Points on a hilly landscape, in no order, each with its height.
A ball rolls from a point to the lowest of its 3 nearest points, and stops where none of them is lower. Distance is the straight distance between rows; heights are no part of it.
j647: [153 102 122 163 140 126 158 158 148 142 139 130  46 132]  h=131
j575: [161  94 116 162 134 119 162 163 156 143 140 121  36 133]  h=109
j744: [152 106 141 151  69 108 158 142 163 126 191 167 119 130]  h=538
j995: [157  98 123 162 149 130 159 165 154 143 127 119  29 131]  h=204
j189: [124 139 143 125  96 152 123 117 118 121 126 155 155 134]  h=505
j650: [103 147 149 116  87 144 107 113 116 133 122 148 202 131]  h=323
j747: [132 123 102 115 184 146 134 131 139 102  88 101  74 109]  h=365
j632: [ 93 150 135 103 117 122  98 105 109 134 118 128 210 124]  h=175
j760: [124 143 106 107 168 135 118 116 111 113  80  89 128 118]  h=608
j636: [101 151 123  93 222 129  69 107  71 139  86  75 162 133]  h=522
j657: [146 102 142 152  53 100 163 142 173 131 188 172 116 129]  h=679
j116: [129 147 152 133  69 149 128 117 115 119 149 164 173 144]  h=507
j229: [167  94 112 161 129 111 170 164 158 144 134 116  18 134]  h=31
j679: [111 154 114 104 173 119  95 109  91 133  91  82 167 129]  h=330
j292: [150 118 146 148  68 115 158 137 152 118 187 170 134 133]  h=687
j220: [140 133 146 137  81 143 137 124 122 116 161 163 148 137]  h=529
j320: [155  96 138 155  65 100 162 148 174 133 184 165 104 129]  h=603
j965: [118 132 125 116 130 146 120 114 125 117  97 128 141 116]  h=366
j840: [ 92 158 132  99 137 117  91 101 105 137 121 122 219 123]  h=137
j103: [130 151  97 108 193 132 111 117  98 121  70  71 113 125]  h=541
j444: [144 108 153 148  46 105 157 139 173 122 195 181 138 130]  h=784
j989: [ 97 145 136 108 112 132 105 105 113 132 108 130 197 123]  h=221
j821: [ 97 157 126  96 161 115  88 103  91 136 112  99 204 127]  h=130
j497: [ 84 164 137  89 139 115  67  95  89 130 142 127 252 130]  h=53
j841: [160  97 126 159  95 103 168 154 161 138 163 143  67 132]  h=203
j641: [ 91 159 134  92 141 114  81  95  97 134 127 119 231 126]  h=106
j688: [120 132 117 118 148 149 128 121 130 112  94 119 114 116]  h=280
j187: [ 97 161 124  90 187 119  66  99  74 134 118  98 202 132]  h=352
j602: [122 129 136 124 121 159 129 122 123 114 116 144 129 127]  h=424
j829: [129 124 108 113 169 150 131 129 135 104  89 109  92 111]  h=298
j66: [146 126 146 144  66 128 146 130 136 113 186 169 152 134]  h=625
j142: [137 137  99 107 191 138 125 124 118 105  77  83  92 112]  h=459
j447: [153 106 129 157 115 126 159 149 144 128 159 146  80 136]  h=171
j257: [110 142 135 120 105 149 117 113 116 127 107 138 168 127]  h=395
j970: [117 155 111 104 212 129  93 117  83 133  65  64 125 134]  h=552
j232: [113 148 148 128  76 150 118 116 112 126 129 156 189 138]  h=409
j250: [131 111 126 139 158 152 141 142 138 118 116 130  72 123]  h=173
j833: [163  97 119 158 119 112 163 159 157 142 150 131  44 134]  h=134
j776: [155  96 130 155  72  98 169 153 174 142 171 150  80 125]  h=376
j270: [152  94 143 153  50  98 168 148 182 139 179 171  93 128]  h=553
j133: [104 148 120 106 133 125 106 107 114 125  98 110 178 120]  h=357
j599: [106 155 118 102 162 118  96 103  94 132 103  94 185 123]  h=241
j822: [103 153 119  95 236 136  66 114  74 144  67  64 142 136]  h=535
j532: [143 128 144 145  94 138 145 133 129 120 164 158 130 137]  h=488
j55: [142 101 119 147 172 142 148 158 153 130 110 121  43 122]  h=225
j365: [172  91 113 157 102 101 176 159 172 143 144 125  23 132]  h=140
j51: [107 149 114 106 148 123 109 105 110 126  96  99 171 117]  h=321
j535: [144 108 129 151 141 143 149 149 140 132 140 139  74 132]  h=161
j490: [145 121 137 148 106 136 148 139 134 123 160 157 109 139]  h=506
j518: [123 123 119 124 156 155 132 127 134 109  97 122  98 119]  h=227
j584: [136 102 117 139 176 148 146 149 150 117 106 118  54 119]  h=135
j873: [100 160 117  96 192 118  79 106  80 135 104  83 183 132]  h=445
j710: [106 143 129 114 119 140 115 109 118 126 102 130 169 124]  h=322
j615: [151 110 133 155  88 112 159 145 154 126 177 154  96 133]  h=162
j548: [ 90 151 144 105 110 126  95 100 109 137 125 135 226 124]  h=177
j671: [ 82 158 147  96 110 120  87  99 108 134 134 141 242 127]  h=193
j469: [129 130 142 134 109 153 133 128 123 120 137 153 124 137]  h=451
j483: [164  95 118 161 100 104 168 159 166 144 152 131  46 129]  h=142
j452: [149 101 124 159 150 133 155 159 148 136 134 126  46 131]  h=141

For each start below, name the point where the ball stops.
j679 -> j821
j257 -> j497
j232 -> j497
j840 -> j497
j841 -> j229
j760 -> j584
j535 -> j229
j710 -> j497
j747 -> j584
j970 -> j821
j995 -> j229
j483 -> j229

Write out the way that a ball takes from each point below.
j270 -> j776 j841 j833 j575 j229
j103 -> j142 j829 j518 j250 j584
j965 -> j688 j518 j250 j584
j189 -> j257 j989 j632 j840 j641 j497
j220 -> j532 j469 j602 j965 j688 j518 j250 j584
j548 -> j840 j641 j497
j133 -> j989 j632 j840 j641 j497
j647 -> j575 j229
